Each row is a point on a landscape with many valleys, with its height.
From any point a ball rolls to the lowest of the 2 points nearest to it. It stops when none of these is lower. Distance is the straight distance between rows; heights are no part of it.
z_106 height 368: 89; 115; 73; 141; 81; 116; 85; 74; 119; 91; 107; 90; 70; 116; 77; 98; 83; 86; 74; 98; 100; 96; 105; 121; 115; 116; 92; 103; 120; 115
z_14 height 569: 71; 91; 84; 91; 121; 92; 138; 91; 137; 87; 98; 103; 107; 101; 113; 90; 129; 132; 105; 92; 80; 75; 121; 99; 72; 125; 110; 76; 116; 97
z_586 height 428: 110; 78; 103; 68; 108; 80; 124; 100; 107; 86; 93; 82; 109; 97; 110; 101; 121; 93; 121; 97; 100; 90; 105; 96; 84; 99; 103; 74; 144; 97
z_211 height 255: 81; 110; 103; 91; 116; 103; 97; 112; 86; 98; 88; 93; 99; 99; 117; 105; 101; 121; 81; 90; 126; 76; 110; 120; 91; 74; 95; 109; 49; 95
z_773 height 751: 131; 89; 89; 99; 79; 83; 87; 97; 97; 95; 118; 78; 90; 81; 65; 112; 120; 68; 103; 108; 101; 114; 70; 67; 88; 97; 106; 74; 118; 110
z_869 height 740: 129; 102; 115; 88; 83; 94; 82; 118; 84; 106; 101; 84; 102; 103; 73; 112; 97; 73; 109; 134; 90; 100; 70; 70; 95; 110; 90; 92; 120; 112
z_375 height 253: 92; 102; 103; 125; 101; 88; 105; 119; 102; 100; 79; 77; 118; 109; 121; 98; 115; 103; 102; 97; 138; 85; 97; 119; 113; 112; 96; 124; 90; 125
z_574 height 247: 104; 111; 79; 108; 107; 82; 93; 83; 109; 92; 100; 109; 100; 67; 83; 101; 104; 121; 111; 111; 76; 126; 77; 64; 87; 102; 112; 68; 120; 102
z_851 height 624: 97; 93; 114; 142; 103; 114; 116; 89; 101; 121; 97; 114; 115; 85; 108; 81; 87; 115; 94; 124; 77; 104; 93; 142; 100; 115; 72; 91; 101; 82
z_261 height 296: 87; 65; 84; 103; 101; 81; 121; 111; 124; 101; 98; 91; 87; 90; 141; 90; 110; 119; 74; 99; 73; 109; 107; 137; 82; 98; 96; 83; 92; 87
z_639 height 448: 77; 103; 89; 79; 126; 90; 90; 88; 95; 109; 92; 104; 91; 84; 123; 127; 89; 106; 110; 82; 104; 106; 119; 116; 95; 104; 105; 73; 84; 73
z_83 height 547: 87; 120; 96; 59; 98; 99; 114; 93; 105; 61; 114; 105; 102; 100; 136; 111; 128; 119; 112; 70; 124; 78; 125; 78; 93; 88; 109; 119; 90; 109
z_852 height 458: 106; 95; 104; 70; 124; 83; 100; 107; 102; 87; 95; 114; 106; 100; 151; 106; 105; 78; 91; 83; 116; 117; 116; 118; 113; 116; 116; 80; 94; 127
z_859 height 431: 116; 91; 88; 94; 122; 81; 103; 115; 112; 104; 94; 110; 102; 106; 127; 80; 87; 97; 96; 110; 96; 131; 104; 110; 113; 119; 113; 69; 110; 120
z_201 height 545: 83; 92; 107; 68; 86; 95; 107; 110; 95; 95; 71; 92; 92; 103; 130; 125; 131; 100; 88; 95; 124; 63; 104; 102; 86; 106; 87; 103; 116; 91
z_343 height 293: 96; 116; 88; 82; 106; 81; 73; 101; 73; 78; 82; 77; 105; 84; 103; 117; 73; 119; 117; 122; 70; 108; 95; 113; 70; 79; 88; 80; 72; 86
z_91 height 758: 122; 106; 101; 91; 91; 103; 106; 96; 81; 99; 123; 90; 81; 109; 44; 105; 115; 71; 93; 94; 96; 118; 95; 73; 100; 91; 92; 95; 103; 102
z_539 height 501: 128; 74; 118; 114; 112; 112; 118; 100; 112; 103; 83; 100; 124; 59; 123; 92; 114; 109; 103; 120; 67; 89; 90; 101; 101; 101; 81; 98; 117; 92
z_25 height 329: 103; 67; 90; 72; 107; 78; 125; 98; 121; 96; 117; 107; 83; 82; 129; 103; 113; 106; 84; 97; 76; 114; 118; 120; 77; 70; 103; 69; 94; 76
z_476 height 318: 109; 108; 94; 121; 92; 81; 109; 90; 106; 112; 109; 108; 107; 83; 58; 79; 89; 105; 108; 147; 58; 130; 79; 98; 82; 106; 78; 86; 115; 92
z_518 height 369: 101; 100; 113; 113; 66; 116; 115; 96; 102; 92; 125; 98; 94; 117; 107; 105; 142; 97; 80; 81; 115; 70; 90; 98; 113; 101; 85; 101; 101; 113
z_364 height 250: 105; 96; 95; 66; 101; 105; 94; 79; 92; 104; 113; 82; 87; 75; 101; 81; 61; 123; 115; 74; 130; 103; 114; 132; 82; 87; 109; 132; 90; 105
z_378 height 295: 99; 85; 82; 129; 84; 85; 103; 104; 127; 111; 96; 113; 108; 89; 110; 70; 88; 127; 96; 129; 62; 134; 90; 119; 104; 97; 88; 77; 117; 108
z_129 height 550: 116; 90; 90; 104; 114; 114; 113; 113; 126; 102; 109; 107; 96; 108; 117; 87; 53; 94; 98; 94; 121; 105; 112; 113; 109; 95; 147; 90; 110; 99
z_610 height 183: 102; 88; 101; 82; 106; 106; 110; 101; 103; 100; 118; 87; 85; 90; 119; 60; 63; 111; 91; 70; 134; 110; 114; 138; 97; 108; 125; 121; 94; 119
z_331 height 567: 111; 96; 112; 136; 106; 108; 128; 84; 101; 114; 120; 111; 128; 115; 78; 101; 101; 105; 122; 87; 78; 104; 101; 104; 115; 113; 103; 85; 111; 89
z_469 height 406: 113; 100; 90; 79; 88; 90; 84; 94; 80; 104; 100; 75; 62; 82; 89; 110; 94; 84; 89; 117; 92; 108; 86; 106; 82; 84; 82; 77; 103; 83
z_818 height 565: 94; 112; 131; 140; 95; 112; 105; 106; 80; 119; 103; 107; 109; 129; 85; 98; 83; 84; 111; 118; 96; 102; 94; 113; 120; 118; 97; 123; 113; 77
z_456 height 598: 96; 83; 114; 120; 136; 115; 132; 115; 137; 99; 85; 127; 130; 108; 130; 81; 107; 112; 91; 126; 103; 92; 116; 131; 87; 128; 103; 88; 113; 103
z_76 height 667: 122; 89; 111; 100; 101; 114; 88; 87; 75; 100; 110; 75; 84; 90; 85; 91; 95; 88; 104; 57; 109; 125; 112; 100; 117; 97; 106; 154; 95; 116
z_775 height 527: 126; 70; 98; 114; 101; 91; 130; 97; 129; 97; 113; 102; 115; 90; 111; 86; 126; 108; 113; 114; 73; 113; 94; 95; 100; 93; 98; 78; 126; 98
z_951 height 728: 124; 101; 109; 84; 82; 95; 77; 122; 98; 110; 100; 111; 92; 103; 88; 103; 130; 67; 97; 123; 124; 102; 71; 58; 114; 82; 94; 100; 116; 123
z_242 height 339: 116; 105; 102; 108; 76; 112; 95; 116; 87; 100; 100; 96; 67; 113; 132; 94; 106; 84; 77; 101; 115; 106; 92; 102; 121; 109; 85; 108; 118; 112
z_749 height 559: 73; 112; 97; 76; 115; 102; 128; 97; 111; 78; 116; 103; 104; 122; 115; 99; 140; 122; 102; 82; 110; 69; 119; 76; 88; 112; 109; 81; 101; 97
z_346 height 511: 130; 79; 99; 110; 105; 101; 110; 100; 109; 110; 97; 88; 118; 88; 85; 117; 75; 102; 114; 92; 82; 94; 90; 96; 104; 85; 125; 84; 112; 85
z_621 height 503: 99; 110; 108; 72; 121; 96; 72; 90; 96; 113; 87; 120; 92; 92; 92; 93; 85; 103; 107; 79; 143; 126; 115; 100; 113; 102; 116; 157; 102; 141
z_384 height 213: 96; 104; 93; 101; 121; 84; 108; 116; 97; 86; 80; 94; 100; 102; 129; 97; 129; 113; 85; 107; 119; 97; 110; 118; 92; 90; 83; 94; 81; 117
z_638 height 465: 129; 76; 123; 117; 127; 120; 115; 116; 124; 107; 94; 122; 133; 77; 140; 90; 109; 98; 118; 116; 92; 104; 104; 96; 115; 125; 94; 107; 121; 85
z_400 height 313: 113; 96; 94; 47; 89; 104; 82; 77; 97; 95; 110; 82; 92; 72; 99; 99; 87; 111; 118; 62; 127; 99; 109; 104; 95; 84; 105; 108; 106; 124
z_725 height 602: 85; 121; 110; 103; 86; 86; 89; 125; 64; 103; 69; 108; 111; 120; 91; 117; 85; 110; 94; 128; 85; 91; 72; 91; 85; 118; 81; 114; 84; 104
z_278 height 320: 92; 117; 104; 112; 99; 118; 109; 99; 97; 109; 116; 123; 69; 109; 102; 92; 106; 98; 69; 67; 128; 106; 109; 100; 121; 104; 107; 143; 78; 118
z_871 height 262: 96; 97; 72; 82; 82; 101; 88; 85; 96; 93; 131; 72; 68; 93; 78; 69; 102; 109; 95; 74; 91; 111; 98; 84; 93; 74; 109; 82; 87; 108
z_523 height 508: 67; 93; 84; 64; 117; 76; 87; 74; 121; 85; 94; 79; 122; 91; 126; 114; 153; 94; 131; 106; 91; 82; 138; 81; 76; 107; 95; 86; 72; 90
z_485 height 351: 108; 111; 117; 121; 111; 136; 90; 106; 116; 126; 84; 151; 117; 89; 84; 109; 79; 97; 97; 133; 92; 99; 89; 77; 116; 125; 89; 112; 119; 85
z_70 height 460: 115; 116; 115; 118; 130; 107; 91; 102; 84; 101; 87; 109; 99; 112; 78; 130; 89; 84; 96; 95; 74; 110; 98; 78; 122; 88; 117; 125; 94; 97
z_81 height 719: 119; 101; 108; 102; 92; 112; 77; 123; 101; 120; 95; 115; 75; 126; 83; 91; 113; 61; 87; 128; 107; 111; 86; 79; 130; 90; 77; 125; 112; 111
z_310 height 631: 95; 111; 97; 108; 96; 109; 114; 88; 95; 72; 110; 79; 101; 102; 133; 115; 128; 129; 109; 90; 77; 73; 103; 83; 92; 114; 94; 102; 90; 66
z_326 height 710: 113; 101; 117; 108; 92; 121; 85; 107; 91; 121; 94; 115; 75; 117; 71; 124; 105; 66; 61; 110; 85; 90; 81; 85; 118; 85; 90; 116; 97; 103
z_753 height 223: 92; 128; 78; 120; 101; 95; 104; 89; 107; 102; 112; 101; 87; 107; 82; 95; 108; 116; 92; 110; 93; 104; 92; 99; 100; 106; 89; 75; 92; 108
z_461 height 290: 66; 119; 100; 109; 119; 115; 85; 107; 83; 114; 99; 107; 75; 110; 105; 99; 102; 108; 74; 75; 118; 96; 111; 105; 111; 89; 105; 122; 46; 93
z_323 height 352: 65; 107; 125; 149; 100; 115; 80; 122; 82; 113; 56; 127; 109; 116; 86; 115; 83; 109; 80; 121; 120; 99; 86; 112; 101; 106; 124; 112; 78; 92
z_368 height 552: 94; 88; 104; 132; 87; 89; 109; 73; 112; 106; 122; 102; 138; 98; 77; 105; 115; 111; 112; 99; 61; 78; 92; 113; 102; 119; 87; 76; 90; 108
z_669 height 690: 92; 104; 105; 71; 96; 111; 75; 91; 75; 103; 101; 93; 71; 109; 72; 118; 109; 78; 83; 60; 94; 99; 107; 69; 113; 91; 98; 129; 78; 101
z_603 height 643: 86; 109; 116; 87; 118; 94; 73; 84; 81; 90; 82; 85; 95; 91; 82; 125; 66; 58; 125; 81; 117; 126; 121; 113; 109; 91; 118; 140; 105; 95
z_479 height 407: 110; 74; 90; 99; 104; 87; 124; 102; 133; 97; 120; 113; 102; 108; 126; 81; 117; 98; 78; 86; 82; 118; 100; 109; 109; 125; 119; 55; 106; 122
z_956 height 356: 97; 113; 91; 74; 114; 85; 72; 87; 77; 95; 83; 88; 79; 82; 78; 130; 76; 87; 101; 124; 69; 119; 101; 101; 74; 97; 82; 91; 90; 79
z_783 height 291: 78; 91; 63; 93; 66; 67; 91; 105; 120; 95; 119; 72; 78; 95; 98; 72; 98; 126; 97; 84; 92; 122; 96; 94; 92; 75; 111; 78; 98; 112
z_696 height 225: 95; 109; 84; 101; 90; 112; 89; 91; 102; 91; 122; 72; 87; 104; 58; 85; 70; 116; 93; 92; 69; 84; 92; 100; 94; 71; 111; 87; 64; 119
z_962 height 440: 144; 119; 105; 131; 108; 114; 112; 101; 95; 90; 115; 106; 110; 119; 68; 116; 105; 85; 110; 101; 79; 120; 101; 68; 120; 89; 106; 119; 101; 100
z_417 height 335: 122; 127; 101; 93; 105; 105; 123; 106; 97; 95; 110; 105; 102; 108; 92; 105; 91; 109; 94; 114; 113; 84; 92; 93; 96; 70; 98; 104; 92; 96
z_436 height 283: 74; 127; 103; 119; 116; 99; 82; 106; 92; 117; 79; 125; 100; 125; 89; 110; 117; 112; 83; 91; 90; 99; 86; 82; 128; 113; 99; 92; 92; 126
z_473 height 292: 109; 121; 91; 125; 115; 134; 79; 108; 121; 103; 81; 135; 90; 107; 103; 98; 79; 111; 78; 138; 98; 111; 99; 90; 109; 115; 90; 87; 129; 105
z_692 height 532: 97; 85; 82; 127; 100; 103; 111; 96; 121; 106; 100; 91; 92; 95; 100; 106; 55; 111; 110; 78; 91; 111; 102; 113; 104; 101; 146; 89; 121; 76
z_164 height 252: 94; 129; 96; 99; 101; 101; 94; 96; 90; 97; 111; 109; 78; 113; 91; 100; 123; 102; 89; 84; 110; 105; 94; 68; 116; 104; 103; 88; 99; 122
z_787 height 661: 91; 105; 114; 145; 120; 128; 81; 103; 91; 110; 56; 117; 111; 74; 89; 86; 65; 107; 89; 129; 89; 122; 95; 112; 98; 128; 87; 109; 112; 82
z_188 height 322: 95; 115; 117; 111; 126; 106; 104; 109; 93; 116; 74; 141; 114; 96; 117; 105; 113; 123; 88; 108; 94; 108; 88; 86; 117; 118; 92; 88; 105; 110
z_18 height 657: 79; 95; 111; 94; 114; 110; 124; 100; 102; 89; 87; 80; 108; 98; 101; 101; 130; 121; 100; 118; 60; 54; 112; 110; 55; 110; 83; 103; 96; 72
z_305 height 195: 91; 98; 67; 79; 100; 71; 95; 83; 116; 85; 117; 106; 90; 86; 109; 101; 105; 119; 118; 80; 78; 135; 105; 73; 92; 95; 124; 57; 107; 96
z_645 height 251: 90; 73; 85; 111; 97; 87; 124; 116; 129; 107; 88; 118; 111; 90; 131; 73; 76; 137; 75; 115; 77; 126; 102; 135; 80; 116; 96; 80; 110; 89
z_520 height 299: 109; 111; 112; 112; 82; 111; 130; 111; 103; 103; 101; 100; 114; 118; 107; 118; 93; 100; 101; 117; 125; 66; 94; 107; 96; 102; 94; 125; 112; 77
z_266 height 618: 86; 116; 79; 91; 86; 108; 115; 86; 99; 75; 132; 72; 84; 105; 124; 86; 127; 121; 97; 102; 105; 74; 114; 82; 78; 93; 93; 97; 72; 67
z_608 height 583: 82; 120; 125; 119; 78; 101; 109; 101; 73; 118; 93; 120; 118; 130; 90; 107; 98; 106; 106; 115; 81; 84; 75; 99; 108; 130; 76; 112; 110; 89
z_416 height 305: 131; 105; 94; 106; 90; 104; 117; 105; 95; 79; 124; 100; 69; 106; 137; 88; 112; 86; 83; 103; 92; 130; 98; 97; 107; 109; 99; 85; 112; 102
z_28 height 611: 93; 97; 79; 64; 96; 80; 108; 83; 99; 86; 121; 86; 92; 93; 118; 102; 80; 90; 136; 60; 98; 132; 134; 119; 99; 87; 107; 96; 91; 82
z_698 height 490: 99; 104; 125; 56; 88; 81; 111; 107; 75; 81; 100; 102; 112; 100; 101; 133; 133; 91; 110; 118; 94; 75; 86; 73; 62; 88; 90; 97; 109; 81
z_369 height 655: 118; 81; 105; 98; 121; 102; 72; 91; 95; 97; 91; 74; 92; 90; 76; 105; 80; 53; 109; 79; 115; 132; 117; 96; 125; 89; 119; 149; 110; 110
z_189 height 238: 91; 92; 82; 98; 104; 72; 105; 85; 107; 76; 132; 116; 89; 68; 129; 91; 130; 115; 106; 96; 72; 146; 91; 76; 71; 93; 115; 67; 107; 75
z_463 height 586: 62; 82; 74; 78; 94; 84; 127; 95; 118; 85; 130; 70; 91; 120; 117; 48; 126; 124; 107; 89; 89; 91; 120; 102; 83; 94; 103; 78; 87; 96
z_890 height 315: 107; 130; 76; 101; 107; 89; 83; 86; 103; 68; 103; 81; 87; 100; 57; 110; 84; 95; 105; 109; 81; 113; 90; 63; 93; 92; 118; 100; 110; 119
z_887 height 546: 92; 91; 123; 92; 77; 103; 113; 113; 68; 118; 94; 104; 88; 112; 109; 122; 105; 86; 88; 83; 107; 70; 82; 104; 102; 89; 99; 129; 80; 68
z_534 height 388: 106; 84; 100; 117; 80; 115; 113; 87; 118; 97; 131; 108; 90; 112; 108; 93; 134; 93; 80; 85; 98; 89; 98; 109; 113; 112; 95; 56; 118; 120
z_47 height 482: 106; 113; 103; 69; 118; 95; 88; 106; 100; 100; 96; 122; 96; 97; 127; 93; 94; 87; 96; 73; 138; 124; 118; 100; 124; 100; 118; 116; 93; 144
z_434 height 385: 95; 115; 98; 132; 112; 104; 87; 126; 98; 108; 58; 112; 112; 110; 100; 108; 71; 112; 92; 118; 148; 107; 103; 111; 95; 105; 109; 107; 92; 98
z_834 height 413: 124; 91; 131; 120; 119; 131; 101; 113; 99; 124; 95; 138; 124; 88; 111; 110; 89; 96; 119; 110; 93; 107; 93; 73; 128; 120; 108; 119; 125; 63
z_862 height 584: 99; 86; 109; 113; 123; 119; 101; 122; 135; 116; 93; 132; 138; 114; 112; 73; 84; 111; 115; 136; 118; 88; 101; 122; 105; 124; 90; 72; 122; 102
z_127 height 627: 110; 95; 91; 84; 105; 93; 88; 80; 85; 91; 101; 79; 91; 91; 92; 121; 67; 68; 134; 62; 88; 135; 125; 113; 108; 78; 116; 106; 109; 84
z_897 height 701: 87; 104; 103; 83; 85; 108; 85; 96; 74; 100; 83; 111; 53; 123; 81; 118; 106; 74; 64; 94; 84; 104; 88; 73; 110; 87; 87; 130; 113; 90
z_590 height 610: 80; 69; 116; 127; 115; 112; 129; 93; 124; 112; 88; 108; 124; 91; 106; 78; 113; 117; 89; 118; 78; 78; 112; 152; 81; 111; 81; 86; 113; 94
z_762 height 459: 115; 95; 117; 73; 102; 81; 121; 103; 89; 103; 97; 99; 116; 87; 96; 110; 126; 95; 116; 130; 103; 91; 83; 81; 79; 118; 79; 88; 133; 84
z_674 height 485: 113; 99; 115; 124; 124; 105; 89; 103; 93; 116; 88; 98; 112; 88; 85; 123; 83; 100; 97; 101; 76; 92; 82; 100; 110; 96; 117; 92; 82; 101
z_437 height 568: 94; 85; 85; 77; 95; 84; 92; 93; 109; 80; 77; 77; 85; 71; 130; 123; 144; 97; 92; 112; 111; 83; 106; 107; 66; 106; 82; 81; 105; 96
z_981 height 249: 97; 106; 115; 120; 72; 129; 99; 116; 107; 118; 103; 117; 105; 121; 88; 101; 70; 83; 98; 118; 141; 72; 92; 109; 112; 93; 108; 135; 104; 90
z_318 height 642: 79; 106; 121; 139; 106; 122; 95; 81; 84; 119; 90; 113; 119; 67; 79; 86; 77; 105; 93; 105; 59; 101; 87; 117; 108; 130; 79; 96; 97; 92
z_821 height 578: 58; 92; 78; 94; 116; 83; 123; 95; 118; 87; 102; 73; 104; 118; 111; 68; 147; 124; 111; 110; 81; 81; 126; 103; 73; 117; 90; 84; 90; 89
z_593 height 321: 57; 118; 101; 132; 88; 105; 96; 115; 86; 110; 75; 128; 98; 127; 103; 108; 102; 113; 74; 92; 122; 85; 88; 107; 111; 103; 106; 125; 64; 98
z_89 height 414: 84; 116; 92; 58; 111; 87; 84; 85; 90; 112; 97; 101; 83; 93; 90; 125; 89; 81; 113; 77; 120; 107; 121; 102; 99; 93; 96; 89; 90; 92
z_825 height 518: 96; 90; 116; 64; 66; 85; 104; 114; 69; 101; 77; 98; 98; 110; 115; 128; 116; 87; 100; 100; 99; 67; 76; 86; 91; 94; 87; 117; 103; 86
z_102 height 646: 107; 93; 111; 116; 112; 114; 94; 111; 92; 110; 51; 110; 129; 58; 95; 86; 72; 124; 90; 125; 93; 105; 85; 109; 86; 114; 72; 87; 98; 93
z_728 height 273: 121; 108; 89; 111; 100; 90; 106; 89; 88; 75; 128; 98; 74; 81; 122; 99; 126; 99; 100; 103; 83; 134; 88; 88; 85; 83; 103; 80; 106; 85
z_992 height 679: 109; 89; 123; 81; 91; 112; 75; 94; 67; 116; 104; 95; 92; 106; 60; 95; 109; 90; 94; 57; 98; 106; 94; 77; 117; 96; 103; 152; 82; 137
z_525 height 596: 82; 94; 82; 55; 99; 84; 116; 90; 92; 72; 132; 81; 94; 110; 131; 64; 99; 114; 121; 67; 93; 115; 124; 103; 92; 91; 111; 83; 90; 95
z_230 height 419: 129; 99; 103; 143; 123; 124; 90; 105; 117; 98; 112; 107; 116; 125; 72; 95; 83; 75; 131; 112; 78; 123; 111; 89; 132; 101; 108; 119; 117; 89
z_703 height 348: 104; 136; 93; 83; 88; 83; 90; 109; 78; 75; 106; 89; 108; 102; 72; 127; 83; 103; 117; 108; 94; 91; 83; 57; 82; 111; 113; 104; 93; 116
z_917 height 316: 87; 80; 85; 114; 70; 64; 102; 117; 132; 101; 108; 87; 99; 101; 111; 74; 110; 129; 90; 115; 70; 121; 82; 116; 93; 71; 97; 71; 119; 115
z_932 height 566: 106; 89; 106; 114; 126; 131; 89; 132; 134; 115; 103; 126; 108; 118; 118; 83; 67; 94; 101; 121; 124; 92; 105; 115; 116; 111; 127; 79; 109; 96
z_744 height 355: 122; 73; 98; 71; 101; 102; 129; 101; 99; 91; 130; 95; 80; 97; 113; 94; 118; 90; 84; 77; 98; 113; 112; 106; 94; 73; 108; 68; 102; 96
z_105 height 371: 96; 110; 108; 40; 84; 90; 73; 92; 81; 95; 90; 92; 99; 88; 97; 122; 99; 86; 118; 82; 125; 89; 97; 90; 99; 80; 96; 90; 110; 120
z_247 height 381: 133; 83; 110; 67; 89; 117; 110; 98; 81; 96; 129; 94; 90; 90; 87; 88; 130; 94; 93; 65; 122; 109; 102; 84; 103; 69; 100; 99; 100; 122
z_841 height 188: 102; 112; 79; 85; 97; 92; 103; 98; 105; 85; 112; 73; 100; 86; 85; 83; 77; 130; 103; 98; 98; 82; 97; 106; 81; 61; 107; 104; 58; 111
z_536 height 334: 108; 81; 123; 138; 55; 122; 92; 86; 90; 108; 124; 83; 124; 118; 78; 103; 88; 67; 109; 84; 120; 69; 105; 129; 121; 109; 107; 112; 109; 104
z_953 height 499: 84; 103; 113; 83; 119; 94; 74; 114; 82; 116; 75; 84; 89; 104; 58; 110; 60; 72; 85; 106; 113; 92; 96; 107; 95; 91; 108; 121; 93; 112
z_9 height 622: 106; 112; 109; 90; 113; 91; 76; 115; 72; 108; 53; 108; 115; 93; 100; 119; 84; 113; 100; 124; 96; 105; 86; 98; 88; 107; 82; 92; 102; 93
z_265 height 443: 121; 87; 96; 97; 108; 88; 98; 105; 95; 124; 85; 84; 82; 87; 103; 110; 85; 81; 95; 115; 108; 106; 93; 119; 102; 100; 90; 84; 112; 86
z_12 height 484: 69; 91; 73; 74; 117; 80; 79; 83; 124; 93; 80; 93; 113; 80; 132; 124; 124; 107; 120; 93; 108; 101; 131; 112; 85; 106; 89; 67; 67; 92
z_580 height 505: 101; 115; 93; 93; 104; 88; 82; 112; 97; 104; 70; 127; 101; 105; 120; 130; 101; 88; 100; 88; 129; 104; 100; 78; 126; 97; 114; 123; 101; 120
z_471 height 367: 107; 131; 100; 62; 85; 90; 111; 103; 87; 81; 110; 107; 112; 100; 88; 126; 88; 111; 110; 90; 119; 72; 97; 69; 86; 80; 109; 125; 75; 104
z_24 height 370: 104; 124; 81; 133; 76; 116; 79; 106; 108; 92; 85; 99; 75; 107; 107; 106; 101; 98; 70; 119; 123; 102; 91; 101; 113; 115; 84; 104; 112; 124
z_449 height 529: 78; 107; 98; 52; 94; 88; 96; 86; 97; 73; 110; 77; 113; 98; 121; 116; 143; 94; 130; 82; 111; 72; 127; 77; 88; 96; 94; 114; 75; 95
z_847 height 608: 90; 119; 81; 84; 98; 102; 114; 88; 81; 85; 133; 80; 70; 110; 125; 74; 100; 115; 104; 78; 103; 105; 122; 101; 96; 99; 93; 100; 74; 77
z_527 height 358: 112; 87; 99; 127; 100; 104; 97; 89; 124; 127; 105; 124; 124; 81; 66; 66; 69; 93; 118; 134; 55; 127; 99; 106; 111; 113; 76; 98; 127; 90
z_217 height 549: 110; 105; 117; 123; 107; 106; 98; 119; 88; 112; 96; 101; 101; 118; 103; 101; 89; 72; 114; 103; 123; 114; 100; 95; 132; 105; 114; 140; 108; 89
z_55 height 528: 109; 105; 103; 118; 135; 91; 88; 112; 105; 114; 80; 111; 113; 97; 110; 120; 91; 88; 114; 99; 123; 116; 104; 90; 127; 111; 128; 109; 106; 105
z_925 height 405: 112; 84; 102; 73; 90; 97; 114; 99; 90; 91; 113; 77; 108; 107; 85; 97; 135; 94; 108; 74; 113; 83; 93; 78; 100; 92; 102; 75; 114; 112
z_241 height 612: 94; 83; 87; 77; 93; 73; 68; 98; 98; 90; 80; 62; 110; 72; 113; 132; 106; 84; 114; 103; 94; 92; 107; 124; 78; 87; 82; 90; 52; 105
z_570 height 363: 102; 104; 102; 116; 131; 95; 103; 125; 111; 110; 65; 138; 117; 106; 123; 108; 99; 114; 79; 115; 139; 113; 110; 107; 97; 119; 97; 84; 90; 109
z_933 height 187: 93; 104; 119; 92; 89; 143; 93; 106; 101; 116; 101; 119; 79; 118; 89; 77; 58; 101; 81; 93; 141; 92; 102; 109; 111; 92; 118; 145; 119; 106
z_301 height 120: 94; 100; 111; 98; 88; 129; 106; 100; 95; 110; 115; 89; 83; 115; 103; 66; 73; 105; 84; 74; 128; 89; 103; 130; 115; 101; 106; 108; 106; 119
z_994 height 285: 113; 125; 85; 114; 117; 86; 98; 87; 107; 90; 101; 106; 98; 97; 60; 96; 93; 97; 112; 136; 74; 136; 84; 69; 93; 109; 98; 93; 130; 99
z_39 height 294: 96; 95; 118; 139; 72; 108; 95; 102; 108; 101; 104; 86; 129; 116; 103; 107; 105; 88; 101; 100; 121; 57; 91; 126; 120; 108; 100; 117; 99; 124
z_619 height 234: 95; 105; 88; 89; 105; 78; 104; 103; 88; 74; 106; 61; 115; 98; 106; 101; 96; 119; 121; 112; 72; 79; 101; 103; 75; 78; 94; 99; 57; 91
z_820 height 538: 91; 82; 103; 111; 94; 83; 130; 83; 116; 97; 117; 101; 127; 91; 82; 79; 131; 123; 112; 113; 60; 95; 85; 101; 81; 101; 87; 71; 114; 97
z_541 height 372: 132; 80; 114; 120; 60; 149; 112; 98; 84; 108; 133; 96; 125; 113; 69; 95; 106; 85; 99; 67; 123; 91; 110; 112; 121; 95; 98; 131; 101; 109
z_575 height 254: 98; 132; 89; 132; 103; 110; 95; 89; 111; 105; 100; 126; 109; 116; 71; 93; 75; 115; 92; 143; 94; 97; 100; 114; 100; 103; 83; 83; 113; 106
z_945 height 645: 85; 104; 111; 93; 105; 107; 117; 89; 95; 75; 111; 84; 121; 94; 107; 111; 138; 122; 114; 113; 58; 63; 102; 68; 62; 121; 89; 103; 80; 68
z_606 height 588: 86; 76; 66; 84; 85; 58; 92; 95; 120; 83; 85; 63; 103; 70; 112; 112; 124; 107; 111; 117; 84; 94; 107; 112; 57; 97; 82; 93; 77; 81
z_342 height 526: 87; 90; 125; 86; 97; 106; 91; 100; 82; 121; 92; 127; 100; 102; 90; 89; 90; 92; 112; 70; 144; 114; 100; 89; 120; 102; 139; 168; 102; 114
z_94 height 548: 82; 99; 129; 94; 83; 113; 109; 107; 74; 115; 99; 113; 94; 103; 94; 103; 85; 95; 96; 76; 137; 86; 92; 101; 107; 87; 131; 152; 81; 85
z_828 height 395: 126; 90; 84; 128; 107; 110; 92; 109; 134; 114; 112; 105; 103; 114; 79; 80; 69; 88; 125; 129; 80; 118; 100; 108; 118; 91; 98; 95; 121; 90
z_174 height 324: 116; 97; 94; 137; 71; 95; 87; 77; 126; 96; 122; 104; 129; 114; 97; 91; 105; 84; 109; 111; 120; 69; 111; 127; 124; 101; 92; 97; 109; 134
z_625 height 347: 101; 101; 73; 150; 66; 92; 99; 71; 129; 104; 120; 101; 105; 103; 87; 108; 88; 95; 100; 99; 104; 89; 106; 132; 110; 113; 98; 91; 104; 108
z_44 height 475: 112; 97; 113; 85; 110; 107; 83; 123; 92; 127; 80; 90; 93; 105; 90; 95; 73; 85; 90; 109; 123; 88; 90; 114; 113; 80; 100; 97; 103; 108
z_784 height 345: 83; 103; 114; 97; 80; 109; 124; 108; 90; 106; 112; 116; 90; 128; 121; 85; 125; 104; 78; 71; 128; 80; 97; 102; 120; 103; 92; 128; 86; 116

For each start below, name the point where the ball stops.
z_698 | z_645
z_14 | z_301
z_862 | z_305
z_725 | z_384
z_331 | z_305
z_368 | z_753
z_94 | z_384

Call two points neighbours if one is among the 2 nearest of the other. Go from one point of each pair to the other, from neighbour to neighbour, staying as low as possible. Name the highest point that can't be avoided.
z_753, z_384 | z_434
z_645, z_305 | z_94
z_305, z_39 | z_24
z_841, z_645 | z_917
z_301, z_305 | z_471
